Points on a hilly landscape, in no order, each with its height.
A climber steps from a point to whichever of its 2 nearest points has the largest rise for the distance, and stops where none of them is higher. Distance is the straight distance between rows; heights are no part of it.
Q61 (h 381): [118  91 127 151  81 124 116 186 105  51 159 136 113  94  93 103 115 161
 102 144 179  93  98 140 145 139 101 156 138]
Q274 (h 311): [136 124 123 138  99 128 153  92  76 142 113 173 117 146 154 155  98 102
 146 132 168 118 121 153 139 161 153  84 133]
Q245 (h 393): [146 109  87 118  98 156 107 136 127 119 157 136 181 117 128 133  90 164
  89  98 115 153  91  83 122 166 101  79 102]
Q570 (h 471): [143 159 117  92 133 124  81 168 100  73 128 131 106 114 130 165 101 123
 132 140 127 126 104 129  58 146 161 109 133]
Q472 (h 359): [148 110 119 145 128 118 153 133  86  93 111 139  87 125 114  91 117 148
 164 114 147 101  85 117 157 168 148 151 132]
Q730 (h 494): [129  72  90 120 143 118 116 110 142 157 175  88 118 148 148  81 176 135
  79 154 102 159 107 105 120 137  79 159 120]
Q309 (h 322): [140 138 153 106 140 127 164  95 166 200 143 107 157 132 141 147 135  99
 108 146  98 187 125  88 101 170  82 134  93]
Q465 (h 525): [137 135 165 151 137  85 139 143 121 109  68 118 153 111  89 159  91 102
 143 150 129  79 150  87 111 181 159 138 130]
Q336 (h 231): [138 127 171 123 159 117 165 111 129 166  76 135  94 165 108 115 132  99
 199 154 154  99 117 143 119 147 165 163 135]
Q225 (h 209): [132 129 165 105 159 110 136 122 149 184  97 102 104 160 113 110 140 122
 192 147 128 110 125 134 111 123 135 202 148]
Q683 (h 251): [138 118 129 104 130 139  77 151 167 123 150 140 100 137  95 133  99 128
 206 123 132  94 142 128 148  80 158 127 151]
Q676 (h 71): [123 136  61 126 125 146  92 155 142 153 158 114 137 139 130 109  75 179
 173  98 137 115 113 152 142  89 148 112 162]
Q145 (h 348): [112  97  77 195 146 124 114  76 127 100 165  87 125 123 154 103 173 139
  65 119 106 164 146 132 141  59 125 148 157]
Q700 (h 385): [130 111 124 133 112 112 148  93 116 207  97 118 191 179 145 127 105 141
 127 153 127 126 167 133 139 142 123 105 104]
Q445 (h 234): [137 124 110 121 164 139 156 123 125 181  75 104 161 150  97 107 132 159
 125 115 104 127  93 109 108 186 136  83  91]
Q951 (h 298): [143 109  97 123 114 162 141 107  81 170 114 139 122 162 155 125 115 123
 141 113 139 132 101 139 138 159 143  95 122]
Q995 (h 220): [128 107 104 129  74 175 114  93 111 131 142 149 132 110 181 153 133 102
  92 113 114 157 154 141 155 127 121 118  95]
Q707 (h 264): [135  92 136 124 115 118 113 158  69  56 169 112  74 118 138 110 147 138
 142 129 152 114 128 148 152 115 110 202 153]
Q469 (h 465): [155 117  83 115 151 129 119 133 150 105 157 103 159 100 103 138 110 149
  99 112  98 177  91  62 105 182  94 110  92]
Q96 (h 495): [155 151 161 100 207 165 162 131 167 159  62 112 119  91 104 139 170 105
 113 117 111 121  95 129  93 179 116 103  78]
Q136 (h 160): [133 151 128 120 173 124 148 137 154 170  77 108 134 168  82  98  98 150
 218 106 133 110  97 130 105 142 156 125 140]
Q600 (h 260): [102 165 193 145  92 132 120 121 126  74 124 150  98 122 139 161 115 103
 166 144 141 111 178 159 164  74 144 154 152]
Q872 (h 526): [152 154 141 115 107 118 133 154  77  58 104 151 103 111 125 148 105 116
 138 127 141  99 115 107  76 177 159  80 124]
Q827 (h 412): [135  97 135 132  78 123 130 204 104  54 168 141 130  76 104 110 123 143
  89 132 175 120 116 120 130 175  78 107 112]
Q533 (h 353): [145 110 138 127 116 123 162 100 134 199 131 117 187 153 151 136 132 122
 108 135 108 147 140  95 122 159 104 106  97]
Q275 (h 418): [127 112 101 136 155 130 100  63 134 155 160  86 128 149 164 115 192 100
  88 150 106 194 155 124 102 108 111 111 104]
Q219 (h 402): [159  86 123 146 119 136 155 158  73  85 121 138 103 114 108  97 128 132
 120 109 135 123  83 100 145 192 127 120 103]
Q485 (h 232): [101 148  86 126  97 149  97 168 105  89 152 136 124 106 139 139  99 145
 127 119 135 101  77 156 114 117 135  91 140]
Q651 (h 28): [123 123  78 118 172 112 107 114 129 201 142  96 164 155 176  89 136 177
 108 146 118 151 141 127  97 128 118  91 116]
Q500 (h 178): [118 104 141 129 169  99 113  94 149 126 126  79  88 152 143 120 181 121
 113 174 105 148 143 144 109  79 125 200 149]
Q990 (h 151): [118 128 115 122 135 113  82 111 135 136 127 104 141 154 146 138 113 141
 129 153 123 132 141 135  82  95 142 146 140]
Q560 (h 306): [ 99 153 106 101 105 158  82 181 172  85 173 141  99  95 106 153 116 136
 153  98 126 114  96 160 157  52 136 111 164]
Q852 (h 3): [133 147 134 116 173 153 135 124 127 227  79 111 140 189 121  59 136 152
 153 150 134 127  97 154  89 139 136 144 111]
Q170 (h 133): [ 94 159 129 131 129 169  95 155 155 170 183 169 105  97  79 115 141 129
 105  38 104 160 144 167 166  18 156 128 148]
Q875 (h 423): [121 124 113 138 118 133 128  86 104 179 108 130 174 176 169 128 111 148
 150 132 152 145 175 175 149 102 131 122 128]
Q499 (h 409): [123 149 119 107 132 130  75 147 124  59 148 134  79 115 149 157 116 113
 166 130 146 140 115 151  93  93 155 135 162]
Q839 (h 287): [148 119 127  99 147 132 135  95 147 140 179 114 120 122 162 134 146  83
  94 140 106 221 109  88  91 160  79 143 114]
Q703 (h 310): [154  93 168 123  73 124 189  84 108 146 121 148 122 145 146 123 129  76
 125 119 135 141 155  96 155 196  95 132  88]
Q913 (h 255): [129 112 163 134 133 114 160  87 117 171  76 142 140 181 134 133 151  96
 153 176 144 130 150 155 123 129 140 171 120]
Q126 (h 345): [126 154 165 135 123  89 110 139 148 121 103 119 155 150 110 164 103 125
 171 171 129  89 155 105 107 101 139 156 169]
Q769 (h 203): [154 126 131 104 162 146  72 129 162 125 142 123 122 146 106 124 128 124
 171 118 150 150 148 151 132  34 161 137 149]
Q23 (h 449): [153 145 140 102 195 138 167 133 127 126  74 113  94 113  91 131 173  98
 132  90 100 134  98 116 115 220 130 105  74]
Q235 (h 394): [171 136 130  94 142 123 177 117 108 107  89 123 104 130  98 128 137  93
 123  73 131 153 110  91 126 236 131  84  80]
Q624 (h 253): [155  97 138 110 102 138 123  94 123 122 159 126 117 128 165 143 144  80
  94 122 107 187 149 101 136 143  94 150  91]
Q799 (h 307): [150 114 147 122 135 110 143 141 133 107 148 146  63 136 113 115 101 136
 190 127 149  96 129 125 148 118 142 154 150]
Q379 (h 290): [135 152 135 113 181 150 160 106 193 219 158 109 134 126 126  94 160 137
  86 133  76 162 109  94  88 164  88 129  92]
Q553 (h 158): [119 160 145 137 134 173  76 138 167 130 166 152 141  90 107 133 126 144
 141  80 126 151 172 180 147  10 160 109 145]
Q335 (h 453): [161 119 141 122  85 140 141 160  87  69 159 155 113 104 124 134 110 115
 101 105 157 120 119 100 134 194 104 106 118]
Q260 (h 455): [166 147 141 123 212 147 142 140 184 201 111 112 146  91 123 139 170 111
  92 166 110 136 114 129  60 155 123 110 101]
Q630 (h 466): [123 143 152 139 152 103 148 128 137 162  55 116 191 132  93 166 109 132
 137 133 125  90 137 103  99 163 167 105 121]
Q792 (h 518): [140 116 132 124 132 116 156 143 145  89  88 117 158 116  72 152 125 123
  98  97 106 123 129  62 145 205 117  97  92]
Q297 (h 205): [120 120  76 120  81 160  94 161 112  89 172 143 119  93 160 145 117 126
  74 114 133 131 103 135 120 130 102 106 124]
Q947 (h 14): [109 140 102 110 173 141 114 108 123 209 109 112 160 199 159  65 140 145
 148 144 159 152 124 160  98 121 127 119 131]
Q491 (h 448): [157 139 125 122 122 119 187 122 129  65 100 143 124 119  78 144 112 110
 111  68 138 123 118  65 153 226 128  80  99]
Q118 (h 45): [104 139  49 125 136 129  97 124 122 175 137  96 169 149 170 100  85 192
 142 119 129 143 152 158 115 101 128  94 144]
Q204 (h 454): [118 100 114 154 156  97 128  86 174 165 174  83 143 130 147 107 198 114
  79 172  83 159 154  98 105 115  96 134 117]
Q993 (h 355): [126 151 139 100 109 148  92 151 137  50 164 139  62  92 122 147 122 116
 163 109 124 118 124 175 147  70 135 145 181]
Q829 (h 115): [ 81 147 117 147  98 170  99 155 160 133 166 162 111 106  85 123 145 140
 125  65 101 134 142 171 208  41 129 154 150]
Q492 (h 172): [132 140 132 124 165 112  94 117 155 139 118 110 157 172 136 124 138 126
 155 156 136 162 165 140 102  46 144 167 155]
Q800 (h 242): [ 54 203 133 143  79 146 141 169 165 139 144 167 156 114 122 162 104 133
 159 103 132 108 147 163 198  63 130  85 151]
Q94 (h 422): [140 164 121 141 162  97 121  85  93 150  85 144 210 150 152  91 136 132
 117 147 146 190 204 180 119  44 130 146 136]
Q701 (h 265): [ 75 171  97 119  84 146 133 182 128  87 163 168  92  91 118 162 111 117
 156 117 147  99  74 169 163 101 134  99 159]
Q100 (h 391): [125 134 156 122 172  98 120 139 146 160  82 102 164 122 121 166 128 128
 144 182 128 109 149 131  61 136 150 174 145]
Q337 (h 547): [141  65  88 112 147 130 101 138 136 124 158  86 128 120 121  86 142 150
  90 126 121 156  80  75 112 159  92 152  96]
Q424 (h 191): [ 92 135  81 121  65 175 113 140 105 113 163 157 134  93 162 171 144 108
  62  96 128 140 123 159 158 127  99  90 104]
Q106 (h 341): [140  94  78 125 124 146 120 121 104 162 142 132 158 140 144 117 103 166
 117 118 102 139  84 117 139 158 120  96 114]
Q631 (h 309): [ 98 135 131 160  68 132 165 144 126 101 143 170 121 113 131 130  89 147
 139 134 154  78 100 133 190 137 131 114 157]
Q901 (h 190): [124 118 154 122 171 115 137 120 157 173 120  78 101 156 146  91 165 130
 129 167  99 114 118 146  88 107 120 216 145]
Q138 (h 378): [115 122  69 178 168 115  97  63 119 132 171  71 137 135 162  95 183 137
  72 136  97 171 152 113 111  68 128  96 141]
Q717 (h 215): [ 98 132 149 129  53 132 136 165  82  54 161 168 105  80 165 160 153  87
  80 128 148 119 140 153 175 123  84 135 126]
Q339 (h 349): [163  97 180 140  84  87 187 130  95 105 143 161 116 128 138 141 125  80
 111 119 149 114 182  86 169 214 100 146 109]
Q369 (h 200): [131 149 102 126 162 129 163 100 109 169  63 116 156 162  95 111 104 167
 174 110 143 105  87 131 113 157 179  76 129]
Q267 (h 463): [129 139 113 153 125 134 108  82 102 153 122 140 180 138 177 137 140 144
 105 137 132 166 190 160 118  74 133 126 104]
Q843 (h 346): [127 102 115 164  80 125 160 163 107  84 135 154 136 123  89  98  89 172
 102 123 177  84  94 118 169 164 115 119 134]
Q543 (h 317): [115  75 105 143 124 129  95 117 125  90 147  96 102 123 158 127 138 142
  79 140 115 151 135 139 156  74 107 186 154]
Q511 (h 297): [104 163 181 134 104  98 134 134 155  90 130 166 116 137 118 151  76 121
 183 146 134  71 165 122 152 107 145 146 166]
Q480 (h 392): [140 120 167 148  84  82 170 134  99  82 131 187 103 117 148 137 121 119
 117 137 172  78 148 123 160 184 132 124 137]
Q793 (h 130): [124 104 108 124 147 111  99 137 137 132 105 101 131 130 120 109 129 157
 133 145 109 110  96 115  91 132 136 170 139]
Q980 (h 352): [136 143 150 149 104  96 187 101  86 105 124 186  65 136 150 149  98 116
 149 135 172  95 126 136 144 173 161 101 150]
Q903 (h 289): [134  90 151 133 102 112 116 136 102  58 143 121 110 122 158 133 137 122
 107 155 126 107 156 134 150 110 101 194 142]
Q494 (h 457): [135 127 142 143 154  96 184 133 149 136  50 113 166 112  75 143 133 134
 117 114 111  83 128  78 157 201 135 106  97]
Q481 (h 424): [130 142 120 128 212 119 119 131 154 197 110  90 164 120 126 134 168 120
 124 198 124 117 122 139  47 121 131 147 145]
Q574 (h 182): [116 152 187 123 116 164  83 151 174 105 149 164 114  77  88 149 147 114
 132 103 106 129 178 154 144   4 145  98 138]
Q595 (h 279): [142  89 165 123 120 112 176  89 101 167  90 143 123 154 134 129 136  99
 140 142 137 105 145 113 125 177 136 131  94]
Q579 (h 164): [142 105 155 138 149 112  99  80 108  89 125 103  86 130 152 129 174 101
 103 150 109 174 152 146  98  74 151 190 124]
Q629 (h 263): [150 127 129 105 173 168 141 114 153 210 118 107 138 151 124  89 155 149
  97 120 101 153  90 100 109 184 112 116  81]
Q296 (h 235): [ 91 158 184 150  63 120 136 145 108  57 125 160 119  98 156 155 132 116
 114 151 124  88 154 153 180  93 108 140 147]
Q75 (h 210): [ 60 182 167 131  86 135 106 166 186  99 134 157 133  77 111 173 140 124
 133  93 112 121 141 143 171  24 140  95 161]
Q534 (h 102): [130 107  84 120 131 144  85 151 130 124 135  97 122 136 117  94  97 163
 172 110 122 130  81 114 119 106 137 160 156]
Q797 (h 272): [ 86 156 130 151  81 139 145 137 146 134 144 146 146 133 134 138  86 143
 168 122 129  87 138 159 201  82 123 111 154]
Q315 (h 604): [125 176 169 143 122  71 137 162 107  57  90 158 102 110  88 150 100 122
 152 137 141  77 143  93 104 187 169 122 150]

Where does a climber stop that starts at each point below?
Q995 | Q267
Q543 | Q337
Q500 | Q480
Q560 | Q315
Q369 | Q267
Q296 | Q96
Q118 | Q335
Q170 | Q335
Q136 | Q480
Q829 | Q335
Q769 | Q335

Call two points neighbours if one is among the 2 nearest of the other. Go from one point of each pair to the other, from neighbour to neighbour, staying as high as possible. Name the lowest point that can't be avoided.
Q315 / Q96 | Q235
Q267 / Q792 | Q424
Q480 / Q335 | Q707
Q480 / Q337 | Q951
Q315 / Q792 | Q494
